Each row is a point on a landscape with many valleys, with its height.
From any point a ball takes the steepest step (drop divided by distance) to one of its 2 nearest points. It stops when none of these is lower. Distance is the straight distance between rows; heights are no part of it.
sefos: [157 114 163 127 142  85 165 157 148 119 108  91 125  91  80  99 127 179
 161  97  81 181 139 112  99 153]  h=367
duga: [142 154 111 125  86 174 112 123 122 131 138 151 122 122  96 113  75 148
 103 160 134  79 108 131  90 135]  h=403
Senup: [151 126 120 109  79  87  76 116 162 124 172 111 166 176 119  82  92 124
 171 171  85 123 108 147 134 128]  h=236
kuzam: [172  97  84 137 121  78 154 122 153 151  79 136 138 129 186 155 113 110
 121 160 129 109  62 136  93 132]  h=376
rivis: [140 134 109 144  58 101  99 101 120  79 167  98 109 162 169 123  96  63
 136 120  81 119  82 146 130 146]  h=401
lezaf: [151  98 166 159  94 151 158 143  91 105 128 133  94  69 110 104  85 142
  97 117 127 181  89 134  69 117]  h=316
bupe: [118  99  80 105 160 147 131 135 151 182  96 129  80 200 102 119 156 104
 193 124 141 102 162 111 153  96]  h=630
Delam: [ 92 174 105 137 150  81 105 121 156 153  83 109 111 116 127 112 219  94
 150  73 113 157 151 107 100 141]  h=530
Nuvef: [116 103 100 141 157 132 156 134 112 120 120  92 110 159 164 143 157 109
 154 110 136 115 169 122 242 168]  h=477
tobo: [159  66 116 122 164  71 163 120 139 119 132 153 118 138 162 143 148 171
 138 131 104 164  89 111 135 130]  h=680
gobag: [109 154 116 142 136 168 173 171 122 146 115 139 136 132 194 139 121  73
 127 122 181 149 114 133  85  46]  h=167
zet: [ 94 119 102 138 152 176 142 150 112 136 122 118 101 140 158 157 134 104
 125 139 185  81 147  95 214 130]  h=457
puba: [159 116 205 151 168 157 197 141  80  85 168 143 123  67 139 139 113 163
  96 116 156 182 131 137 132 122]  h=270
dori: [133 109 107 116  91  87 116 125 127 125 150 127 123 145 154 128 114  88
 168 100  74 110 104 152 173 142]  h=365
Nidiz: [ 97 128 154 110 155 156 131 127  85 138 158 154 148 122 164 164 115 151
  86 163 162 107 154 118 174 112]  h=406
bav: [ 80 206 109 128 144 134  94 107 146 144 109 135 143 105 148 167 157  82
  86 111 171 104 144 131 106 111]  h=341
Zeva: [201 126 150 171 153 119 187 170 141  77 113 114 136 110 177 127 103 173
 146 139 109 181 126 141  72 123]  h=254
desaz: [134 118 147 134 130 160 163  59  70 145 140 131  94 146  68 142 114 137
 104  80 155 117 169 139 172 148]  h=301
kilip: [106 162 143 126 118 157 118 132 122 143 139 135 163 123 212 175 133  45
 118 115 154 114 116 143 114  71]  h=228
voz: [ 80 162 132 127 116 125  91 120 147 143 131 103 154 102 175 162 160  66
 137  85 139 101 167 167 142 139]  h=300
saka: [125 167 155 126 115 177 126  92  88  85 179 136 128 179 137 113 121 139
  99 172 114 128  85 110 135  99]  h=487
sed: [ 73  74  85  92 116 135 116 137 122 175 116 176  76 124 128 130 151 121
 111 164 176 124  99 114 121  83]  h=232
nuri: [158 121 150 152 140 144 161  86 106 127 137 107 135 176 119 144  73 157
 145 153 121 112 128 125 141 146]  h=107
bor: [153  71  97 102 111  58 142 147 152 156 121 135 129 137 184 161 108 109
 161 129 115  93  96 157 144 151]  h=330
danab: [149  66 113 154 106  97 157 123 120  95 146 139  86 104 157 137 116 139
 131 138 105 151  42 109 143 144]  h=656
tino: [175 117 179 158 125 130 142  87  74 119 159  97 138  78 102 148  71 156
 115  80 122 118 164 190 186 194]  h=172
bib: [136 118 124 106 139  61 103 140 169 111 108 119 151  60 142 143 144 145
 110 110 113 146 129 127 145 160]  h=205
tobur: [122 114 136  95  95 165  89 198 103 105 129 103  97  61 117  92 122 129
 128 108 135 128 167 106 145 174]  h=436
rekal: [151 134 107 129 156  86 125  65 161 166 124 122 143 170  89 124 154 131
 170 132  86 142 121 144  94 114]  h=738
zuka: [127 145 115 128  82 102 104  56 130 117 120 136 140  82 101 136 124 131
 103  88 105 139 113 147 100 159]  h=289
Kof: [100 159 121  97 107 143  74 114 150 163 153 120 173 146 159 142 150  53
 127 123 115 106 133 168 110  94]  h=274
givos: [120 135 105 170  98 124 136  87 106 113 131 141 110 144 168 149 148 124
 104  96 117 166  50 117  84 122]  h=573
Dufa: [116 169 117 146 136 209 128 153 127  94 145 138 119 136 158 112 122 144
  93 193 116 116  81  95 119 111]  h=507
mogur: [150 152 163 171 126 170 147 114 117 103 136  96 161 186 115  80 120 138
 173 122  92 141 166 124 133 100]  h=171
lomok: [110 144 130 145 123 115  99 187 125  69 121  92 116 125 113  81 182 144
 162 123  68 193 129  90 147 131]  h=166
diza: [122 146 182  85  93 130  92  75  80 130 179 116 135 104  75  95 101 115
  99  96 121 146 195 141 163 148]  h=366
Gof: [150 181 146 147 143 150 117 118 135 108 121 116 174 180  91 111 110 143
 170 166 102 107 146 151  98 114]  h=235
ginar: [109 113 140 180  87 100 135 121  97  66 155 135  75 102 150 132 135 130
 119 132  94 176  47 101  94  97]  h=619
pas: [143 152 149 120 112 118 120 104 147 147  84 129 146 112  71 134 134 146
  97  82 122 113 157 135  81 171]  h=238
zaf: [150 143 165 134 105 161 148  46  73 105 175 135 141 135 115 160  95 133
  87 113 141 112 137 153 169 132]  h=267
ved: [112 116 131 139 121 101 143  87  97  93 169 127 111 144 131 139 155 108
 150  96 105 186 107 128 160 139]  h=681
pamen: [157 122 161 148 148 153 172 162 107 116 153 138 158 135 196 161  94 107
 146 139 149 135  93 137 136 109]  h=231
suf: [ 99 142 121 120 138  75  89 105 138 131 111 127 156  72 181 172 144  98
 116 111 133 111 125 173 161 166]  h=262
kenu: [123 140 156 115 101 170 143  72  75 126 161 131 105 115  46 110 114 157
 111 102 133 165 157 138 126 132]  h=331
Zek: [157 125 201  79 136 103 137 120 132 155 144 145 169  63  82 148  57 155
 111 146 160  99 152 166 100 143]  h=169
nerul: [134 142 106 147 120 135 123 195 153 151  70 104 110 110 107 106 149  99
 150  76 142 108 178 129 117 147]  h=147
lera: [105 172 115 134  81 163  82 103 114  88 176 109 133 159 161 119 125 101
  95 143 100 109  95 138 140 130]  h=444
nik: [ 87 148 103 109 171 189 116 109  97 125 143 133 127 135 150 161 165 141
  77 146 207  95 167  90 194 128]  h=435
zan: [120  93 140 138 132  53 153  82  94  98 133 146  95  72  98 146 167 168
 116  82 112 206 102 105 136 168]  h=396
Pimu: [121 107 137  83 174 110 112 145 134 147 151 142 180 117 163 148 116 149
 123 186 135 109 166 120 186 133]  h=375
sovas: [125 144 164 115 143 167 152 151 111 112 150 139 128 132 134 121  98 188
 114 215 148 127  96  87 148 108]  h=466
danak: [144  92 127 127 108 101 135 155 122 145 160 163 147 114 171 175  81  86
 131 139 128  80  97 176 193 154]  h=299
boma: [133 147 168 160 146 137 125  70  74 104 150 116 137  83 124 167 121 153
  80  73 131 146 146 159 183 170]  h=220
Sus: [138 110 174 159 146 179 148 117  88 149 142 107 141 211 113 102  99 140
 149 160 124 119 182 135 167 107]  h=105
kidet: [105 127 111 110 119 122  88  96 109 124 141 117  84 130  77 104 169 119
 109  88 102 140 156 102 141 156]  h=298
zutag: [104 111 119  93 113 158  78 174 141 136 108 130 111 115  79 108 134 130
 132 123 142  85 200 116 156 148]  h=414
nitu: [ 90 152  86  86 112 161  94 136 155 167 106 127 131 126 141 150 130  79
 109 119 182  50 158 138 112 127]  h=377
fasu: [153 107 122  89 153  87 111 149 180 158  71 136 134 119  84  92 152 149
 150 124 121 142 166 123  94 104]  h=264
meror: [ 87 138 117 115 100  89 131  62 105  95 152 135  86 113  65 120 163 164
 116  87  97 170 114  94 124 150]  h=345
fudap: [133 108  91 125 129  98 112 200 170 160  71 101 101 114 101  70 179 127
 172  92  93 161 172 107 100 128]  h=206
lodof: [187 100 159 147 148  91 167 143 137  70 144 102 114  58 137 108 118 183
 134 103 113 190 118 126  75 151]  h=327
Bop: [113 135 103 163 156  70 135 115 156 116  81 129 122 129 162 132 211 105
 120 105 104 181 113 106  78 144]  h=488
bodi: [130 135 152 128 201 180 165 128 118 127  82 155 121 134 112 138 175 137
 122 125 181 138 151 110 102 104]  h=157
guda: [144 124 122 118 145 108 122 149 174 172 120 143 159 167 126 146 120 171
 157 175 119 115 108 139  90 100]  h=222
lorig: [ 88 170  83 115 115 163  58 161 182 160  92 124 137 135  86 116 129 104
 116 125 144  55 189 140 129 134]  h=395
tasab: [ 94 148 121 102 184 112 124  61 150 169 121 163 137 177  93 125 201 131
 156 125 124 133 155 118  96 100]  h=758
ses: [127 142 103 128 167 161 128 128 115 153 105 148 105 189  79  96 149 137
 158 151 137 125 135 107 125  81]  h=611
ruz: [ 78  99 124 133 108  73 121  58  82  97 168 161  80 165 120 158 162 143
 117 139 119 146  94 106 153 127]  h=705
golab: [ 92  97 114 149 165  67 152 118 118 111  89 138  96  99 134 136 209 149
 106 101 137 192 107  88 130 152]  h=439
Sibol: [141 112 157  78 160  65 136 117 137 147 119 132 138  83  76 117 123 182
 145 122 124 160 147 129 121 130]  h=315
topov: [119  93  86 131 129  62 147 104 153 183  82 158 133 119 173 150 145  84
 114  93 147 124  91 144 109 115]  h=423
lub: [101 164 109 121 129 169  94 196 193 124  80  83 163 120 164 126 145  94
 142 140 155  85 146 122 127 136]  h=237
kugot: [132  84 130 145 132 141 146 139 115 129 157 144 146 152 229 189 105  83
 135 143 154 105 105 154 202 102]  h=271
zipa: [143 129 117 167 124 118 116 187 152  98 105  99 131 101 138 101 136 129
 145 108  82 147 124 116 130 159]  h=62
nogen: [115  86  91 149 125 144 134 117  93  92 130 134  72 184 108 116 158 109
 135  93 119 153 126 117 189 135]  h=661
Besi: [128 140 139 116  95 130  95 129 115 105 174 113 150 174 135  72  97 138
 143 201  80 102 123 116 182 129]  h=177
lov: [141 143  87 133 100 119  72 135 169 146 121 125 166 168 117 125  77  92
 154 176  98  75 101 153 109 112]  h=282
loru: [108 117  81 133  67 127 109  94 108 116 167 156 101 153 148 125 139  91
 106 125 127 128  53 146  82  90]  h=536
saf: [114 184 122 125 130 170 104 140 154 146 114 133 133 148  76  78 173 114
 146 126 142 133 182 126 110  95]  h=586
nen: [154 154 163 157 166 152 163 107 113  97 141 109 130  93 129 154 119 147
  93 108 149 159 113 141 119 168]  h=273
luzuk: [144 139 129 149  91 163 143 154 116 147 115 144  91 106  80 119  72 143
  99 138 163 134 100 114  54 113]  h=369
bakeg: [154 146 174 128 112 192 142 162 102 116 165 136 138 130  90 113  49 163
 102 184 157  87 118  99 117 111]  h=432
taze: [148 104 147 118  94 103 167 128 100 144 126 158 101  96  89  84 115 121
 134 117 128 166  84 133  60  75]  h=249
tadi: [180 120 147 170 135 166 177 172 118 104 131 126 126 150 137 121  76 155
 173 145 140 146 104 144 111 108]  h=179
nazo: [128  81 125 110 110 137 159 149 122 184 119 181  92 109 115 108 136 129
 103 110 171 127 104 110  85  59]  h=181
Nav: [146  74  73 148 156 129 142 126 116 138 112 129  76 209 117 133 154 128
 166 134 112 113 133 114 189 128]  h=645
Vif: [139 151 165 110 155 169 126 168 146 114 142 132 207 147 165 135  96 134
 129 194 111  99 155 125 163 116]  h=342
seva: [141 142 193  69 135 112 176  94 116 144 165 145 152 100  78 117  45 187
 110 173 148 145 143 140 102 128]  h=216
Momu: [120 175 167 108 130 161 104 115 142 126 163 118 201 149 133 129  92 134
 126 165 116 141 124 148 113  94]  h=296
bavoz: [ 87 116  56  91  76 112  75  91 133 151 160 151  98 151 125 121 136 111
 117 162 132 106  91 125 108 113]  h=508
Rupa: [134 142 127 141  94 136 104 156 177 155  52 104 133  85 100 139 118 113
 106 104 134  71 177 145  86 167]  h=191
Reb: [112  90  49 105 129  83 100  96 183 180  82 139 139 140 159 160 153 100
 121 139 139 100 107 138 143 150]  h=456
ven: [ 77 165  93 108 136 142  88 141 168 152 104 102 117 133 126 108 206  84
 127 105 127 127 169 104 132 106]  h=561
Noz: [155 106 124 141 164  66 159  98 136 122 112 129 120 166 137 119 156 152
 176 128  89 183  80 140  85  97]  h=709
ralo: [125 144 124 120 150 111 122 195 210 156  81  99 174  83 182 141 135 121
 133 110 144  85 171 135 118 154]  h=194
Razus: [181 113 194 143 118 113 147 138 104 113 164 119 159  67 102 146  41 158
 118 128 139 110 139 158 131 178]  h=118
zipo: [ 90 163 131 127 125 149 106 157 116  78 161  85 142 208 168  88 126 119
 128 173 104 107 137  92 194 124]  h=248
Nes: [ 68 126 132 140 132 150 113 156 109 105 132 103  97 140  99 101 193 122
 141  98  99 169 155  96 139 139]  h=245
zuzu: [160 153 114 149 107 122 124 176 170 126 108 129 163 138 138 127  83 151
 138 189 109  87 114 140  87 147]  h=284
pon: [132 124 159 122 168 188 168 166 120 163 122 150 134 146 139 142 133 109
 159 126 182 138 145 125 107  71]  h=108
lofop: [162  85 123 135 156 109 158 136 143 151 109 126 144 168 102 145  86 155
 165 145 135  94 130 153 127 135]  h=163
rosib: [157 108 123 149 136  96 129 212 165 118  98  96 145  64 161 137 119 143
 134 119 126 106 136 120 146 181]  h=140
kat: [104 148  52  77 122 105  81  97 173 168 135 142 127 171 122 135 154  99
 125 157 117  78 138 147 121 137]  h=482
tene: [154 110 177 139 176 162 190 144 115 106 121 159 108 106 107 107 137 181
 100 123 183 170 130  97  96 120]  h=215
pemuv: [136 137 133 131 110 168 116 176 127 121  98 127 113  57 126 123 113 134
  86  89 141 125 126 114 112 146]  h=462

For each start below, name the point where the ball stops.
Dufa | nazo
Nuvef | Sus
ved | zipa
tobur | zipa
Bop | zipa

Call two points neighbours if one is among the 2 nearest of the other. Go from one point of each pair to the other, from neighbour to neighbour, staying as low as possible. Name the highest point that can't be avoided.
Razus, Besi | lera
nerul, Razus | Sibol
pon, Razus | nen
tadi, nerul | sefos
zipa, Razus | voz
Besi, Sus | zuzu
